Each row is a point on a tangle of strands that fork and nearly touch. The rows are in no order.
(in the rows, 100 means zero)
Points whose rows are less than 75.3 apart are linked; no others are. Some points are linked to none.
K923: [104  92  91  93  47  92 103 107 117 101 137 127  96  74 122 126 111 127
  60 130  98 128 116  83  90 123  89 106  87 111  85 105]
K893: [121 108  86 127 114 108 102 120 107  99  74  97  92 134  94  84  56  96
 131  79  76  94  79 109 114 101 106  72  88  62  84 108]
K638: [ 61 116 128  92 141 108  77  74 103 107 137  76 121 115 107  92 132 106
  74 133 119 106 125 119  90  84  96 126 113 107 131  86]
K777: [ 68 113 122  92 117  97 103  66  90  98 101  83 104  88  92 102 112 109
  82 124 129  97 113  96 113  80 115 104 144 125 134  90]
K866: [ 96  96 120 103  75  96  97 114 119  89 112 112 104  90 119 109 111 112
  80 100 103 113 103  94  97 102  98 116  92  88  83  87]
K15: [ 91 123 104 104 103 118  71 108 119 102  90  94  98 116  80  83 118  83
 150  77 103  58  98 129 102  79 127 100  70  66  91  68]
K735: [ 80  99 112  99 121 114  47  99 103 128 160  94 121 125 109 104 137  95
  72 138  85 109 126 119  80  95  84 138  91  91 102  79]
K304: [105  93  90  94  68  87 132 115 120  99 128 116  95  75 119 122 105 131
  63 126 107 137 110  81 100 143  74 110  74 103  89 123]
K859: [ 60 118 147  98 100 106  74 131 117  94  94  71 100 103 101  91 113  81
 130  89 103  82  89 139 111  83 102 123  96  79  71  70]
K356: [119  96  77 119 141 102  92 119  72 120  95  78 103 149  91 103  68  92
 118  99  63  97  91 112  96 103  91  59  85  96  83 119]
K836: [ 75 105 132  95  89  81 123  80  92  81  58  75  81  67  98 105  85 126
 101 100 147  99  85  92 130  89 100 130 145 115 129  97]
K687: [104  93  83 110 114 104 122 111  91 114 136  97 100 103 120 114 128 122
  73 108 100 127 113  88  82 127  86 110  80 108 104 117]
K741: [121  84  69 104 114  83 130 102  81 105  70 106  93 103  87 113  60 109
 113  88  79  98  79  87  99 102  93  58  87 112 105 139]
K381: [ 62 109 134  76 104 103  57  99 136  98  99  89 115 105  73  79  95  84
 111 136  87  81 101 155 121  39 117 103 134  98 110  60]
K44: [120  98  77  79  36 108  92  67  91  62  79 142  99  76  79 107  92  81
 102  98  92  89  81  72  98  98 123  85 114 129 126  89]
K799: [112 109 115 110 154 109 138 124 105  98  90  71 118  90 120  87 119  99
  91  60 128 128  93 109 104 137  80 120  81  74  96 123]
K842: [125 113  71  86  32 115  92  61  96  65  70 143  97  84  81 102 101  66
 123  94 104  72  82  96 110  90 130  81  93 104 126  76]
K926: [120 102 110 125 153 108 120 128  99 104  87  80 119 117 113  86  97  83
 116  59  85 109  94 108 109 116  89  87  76  61  82 118]
K100: [ 98  91  96 103  79  85 140 121 123  95 109 107  95  75 113 115  77 126
  74 115 101 138  99  87 103 140  74 108  81  91  88 127]
K590: [ 75 106 107  89 127  98  93  57  88 106 107  94 116  90  81  91 117  93
  91 119 123  86 109  92 106  73 119  94 141 131 130  86]
K745: [111 112  82  95  83 124  68  72  99  91  77 116 101 110  64  88  90  71
 124  90 100  58  86 110 107  77 131  87 114  93 112  73]
K93: [ 97  88 109 105 131  89 139 100  98  98  52  92  93 101  96  89  70 105
 125  60 101  97  86  83 117  96 100  89 108  86 107 114]
K783: [ 87 121 118 106 149 110 116  96  91 106 117  46 104 120 121  91 126 119
  71 106 113 123 113 102  98 135  89 122 106 104 126 119]
K214: [117  85  61 100 135 101 108  66  62 129 126 101 107 114  95 101 143  84
 100  89 126  86 111  72  74  92 100  93  94 138 122 115]
K245: [123  94  74 117 139  92 117 115  71 108  78  79 104 126  92 108  60 104
 122  88  67  99  79 102  99 109  89  55  72  91  87 135]
K328: [111  94 100  93  18  92  79 112 120  82 100 133  88  73  98 108  60 116
  83 132  76 113  94  94  98 100 109 101 121 100  84  96]
K164: [111  88  76 103 122  90 134  90  79 113  97 101  95  97  97 111 106 112
  98  81 110 100 100  66  98 103 101  85 101 122 120 120]
K555: [130 114  86 128  99 107  95 137 115  99 109 105 103 126 115  96  71  98
 110 104  71 114  96 109 111 124  82  78  67  66  62 115]
K596: [106  86  73  96  69  90 109 115  88 109  83 114  75  82  79 107  49 117
  84 132  66 112  88  96  95 103  90  75 132 129  95 119]
K729: [116 101 104 102  26  87  87 115 139  87 102 130  88  83 122 104  65 111
  87 126  83 112  94  96 110 120  93  99  89  77  67 102]
K102: [ 86  91 117  88  77  86 103  90  97  88  57 108  84  78  82  86  59 108
 104  96  94  96  87  89 109  83 121  95 151 104 106  96]
K710: [ 86 104 134 101  81 101  96 135 126  83  92  95  98  93 118  96  93  99
 101  99  97 105  89 115  99 105  93 125  98  73  65  82]
K806: [ 83 117 110  87  99 106  64  95 114 108  87  93 100 109  71  88 124  73
 147  73 107  48  97 133 109  64 135 103  80  84 110  65]
K854: [ 94 104 101 108 129 108 117 101  85 111 130  73 100 109 117 106 134 121
  69 106 115 123 115  86  89 129  95 127  91 107 121 111]
K173: [129  92  85 103  94  91 107  79 100 104 134 128 102  99 124 114 151 105
  93  86 118 108 118  74  91 113  89  94  61 108  98 113]
K757: [100  85  97  92  63  77 133  96 112  89  81 122  89  64  95 110  64 127
  91 101 108 117  95  72 102 109 102 101 114 108 105 116]
K557: [ 60 110 139  90 107  98 105 102  98  91  64  77  86  83 100  96 115  94
 145  53 127  78  81 115 119  75 104 114 103 100  95  91]
K853: [ 72 107 142 106  98 110  85 139 118  90  92  74  99 106 113  90  97  90
 105 100  88 100  91 131 106  99  94 126 109  69  65  73]
K132: [132  89  69 111 151 111  73  92  74 132 140 101 112 155  95  95 120  71
 119  96 105  82 117 100  73  92  91  92  70 112  99 111]
K166: [ 88  98 103 105 143 119  64  98  93 131 155  91 120 135 114  97 135  88
  85 121  86 111 130 117  77 105  82 127  87  93  98  94]
K262: [ 87 108 112  90 125 108  89  76  98 100  63  90  94 111  76  81 109  76
 153  59 111  42  91 118 111  69 137  85 103  84 107  82]
K283: [122 109  88 128 106 102 100 138 107 100  78  91  98 133  95  89  40 104
 119  97  60 111  80 113 115 108  92  73  86  61  70 115]
K46: [ 78  96 118  91  95  99  75  93 102 101  98  98 102  97  92 101  99  96
  91 106  97  88 111 105 104  73 111 104 125  97 102  78]
K161: [131 112  88 124  93 102  89 128 123  97 120 116 106 122 126  96 102  96
 105 104  84 110 107 101 112 129  76  80  57  66  62 110]
K522: [ 87  98  87  95 141 100 105  56  72 126 124  90 116 108  91  93 137  90
  96 105 129  84 116  83  90  83 111 101 116 131 130 105]
K483: [ 99 125  80  88  58 122  72  82 108  85  67 117  93  93  54  86  97  64
 139  93 101  64  80 130 109  70 144  94 100  85 122  56]
K59: [107 105 112 117 163 110 130 117  89 110  88  63 119 114 114  87 109  93
  98  58 102 123  99 105 105 122  85 104  86  74  97 118]
K11: [104 102 120 104  50  92  94 140 142  87 116 121 102  91 132 105  82 107
  76 130  82 126  96 103 104 128  78 118  89  68  52  95]
K65: [125 107 107 113 104 107 105 138 126  94 122 106 118 106 135  92 122  83
  90  96  93 123 108 106 107 137  75 103  66  56  63 112]
K203: [ 87 114 125 109 101 111  87 122 117  90  90  91  98 107 104  90 123  86
 141  72 105  73  94 119 103  90 116 106  75  72  78  81]
K748: [137  90  71  90  66  96  93  79  98 107 146 138 102  96 120 124 145 103
  82 106 111 108 122  80  83 115  88  89  68 130  97 110]
K114: [107  86  98  88  66  84 120  85 100  87  63 123  90  66  90 100  70 112
 101  86 108 100  90  73 106  95 117  99 125 110 115 104]
K128: [115  84  71 101  94  83 117 114  85 109  74 105  79  94  84 112  42 116
  99 119  64 106  79  98  95 105  89  63 106 118  96 129]
K43: [126  87  86 102 114  94 121  71  89 100 122 124 106 100 117 108 154 101
 102  67 132  98 114  68  88 104  99  94  65 108 113 110]
K234: [ 70 102 109  90 115 104  66  82  93 121 145  95 116 105 100 107 137 102
  64 133 107 106 127 105  87  88  99 125 110 111 119  79]
K593: [114 106 118 104 122 105 130 135 121  90 102  95 117  84 130  93 119  89
  92  75 116 128  97 112 104 140  75 116  74  66  73 117]
K599: [116  86  77 107  98 105 102 119  91 114 137 110  94 111 119 122 107 114
  81 117  82 121 113  99  87 116  82  94  79 116  84 113]
K84: [ 74 105 127  95 101  86 115  74  88  89  65  82  91  77  96 104 108 113
 105  95 143  93  97  94 124  77 109 115 140 119 134  87]
K191: [105  84  66 110 128 103  98 115  74 130 120  87  89 121 107 116  99 105
  79 132  71 111 112 115  79 108  73  84  96 126  90 111]
K791: [100 104 117 117 127 115 114 125 112  92  87  89 104 110 114  85 109  88
 128  64  96  88 100 107 106 108  99 102  81  65  78  99]
K460: [102  89  86  83  85  98  57  78 101  98 127 117 123  91  82 107 143  71
  91  97 112  77 114 103  90  74 113 115  95 119 130  61]
K702: [112  96  69  82  63 110  86  85  81  95  96 122  91  80  68 107  84  89
  84 127  76  92  88  82  86 103 103  81 138 158 106  99]
K302: [ 63 102 133  85  97  96  62  93 116  98  95  90 105  99  83  90  98  88
  94 123  95  85 107 132 116  57 110 106 131  99 105  65]
K287: [ 59 132 133  99 157 117  90  77 104  93 133  57 120 122 117  83 123 109
  82 126 119 111 122 128  95  92  93 124 118 103 129  98]
K846: [101  92 102 105 138  90 141  97  90  99  75  91 102 100 101  98  91 110
 113  62 108 106  97  77 109 103  99  97  96  94 108 116]
K224: [ 98  92 109  98  71  99  83  98 110  89  99 116 101  89  99 110 107 101
  92  95  99  92 102  91  96  84 111 102 101  95  97  80]
K932: [139  85  59  97 122 110  81  76  71 119 128 111 107 129  90  99 123  69
 109  90 116  77 110  86  66  92  99  78  76 142 108 116]
K682: [102  91  74  90  73 101 100  99  83 110  97 112  83  82  78 112  76 109
  76 133  72 102  97  88  92 102  93  85 143 145 100 106]
K695: [114  91  76 105 125  90 135  74  75 109 108 102 104  97 102 109 133 109
  98  73 130  96 106  63  92 100 108  95  95 123 128 117]
K604: [111  92  89 107 146 115  58  91  88 135 154 105 122 149 101  94 131  84
 109 113  96  89 122 110  79  96  88 115  81 101 100  96]
K288: [110  94  76  83  41 107  80  81  88  76  96 135 102  76  80 114  95  91
  88 114  89  95  92  77  93  97 117  89 126 134 115  88]
K306: [ 88  89 115  90  43  81  95 116 110  86  88 114  86  67  90 103  56 124
  75 129  83 121  91  91  98  96 105 116 140 106  88  96]
K915: [ 78  98 132  90 114  96 109  92  97  92  52  89  87  92  96  90 104  96
 145  54 119  65  91 105 114  75 118  96 109  97  99  90]
K4: [ 77 125 116 107 164 113 119  81  90 105 126  46 109 128 117  86 123 113
  83 115 113 111 121 108  93 113  98 110 116 108 134 120]
K814: [105  97 111 113 122  96 120 112 105  95  47  89  86 120  92  76  52  97
 138  66  80  88  78 104 119  94 110  83 105  66  91 111]
K490: [ 80  93 130  88  53  76 104 113 113  83  77 108  84  66 105 103  67 120
  85 108 105 116  87 102 103  92  98 130 130  98  90  86]
K605: [ 73 102 132  93  77  81 121 102 106  80  66  84  82  67 101 102  66 126
  93 110 126 118  84  98 118  97  91 140 136 103 106  95]
K33: [110  90  75 113 146 103  96 116  71 126 118  81 101 138 101 107  92  92
 100 110  69 104 105 115  86 106  81  72  84 109  88 117]
K181: [110 120  86  90  31 109  96  80 103  71  51 128  79  76  75  85  83  74
 142  87 100  75  79 117 112  82 145  87 101  83 116  77]
K311: [124  88  74  89  54  96 100  93 100 106 140 134  95  80 119 128 127 119
  68 123 104 115 121  81  85 117  89  92  81 134  94 109]
K285: [ 92  86  97  95  68  76 140 112 117  92  95 107  84  67  98 112  55 136
  79 119 103 129  94  79 101 123  93 117 109 104  99 120]

A fork is a point with three links, a tip a point with one. Leave the first point through the second and follow the links. Name the first fork or tip that comes.
K287, K638: K214
K799, K59: K203
K283, K893: K695
K859, K853: K381
K590, K777: K11
K748, K311: K102
K702, K288: K745
K203, K15: K557

Follow the links from the first point to the second, and from the first to the third. Name the last point that the two ways share.
K590, K757, K4: K214
K93, K735, K748: K695
K173, K593, K932: K695
K234, K311, K84: K214
K557, K799, K302: K203
K262, K926, K46: K203

Name the points in between on the shortest way along the links from the first point to the second, in order.
K593, K43: K65 K161 K555 K283 K893 K814 K93 K846 K164 K695
K557, K203: K915 K262 K806 K15
K234, K846: K735 K166 K604 K132 K932 K214 K695 K164
K806, K224: K15 K203 K859 K853 K710 K866
K490, K604: K605 K836 K84 K777 K590 K522 K214 K932 K132
K799, K262: K59 K926 K791 K203 K15 K806
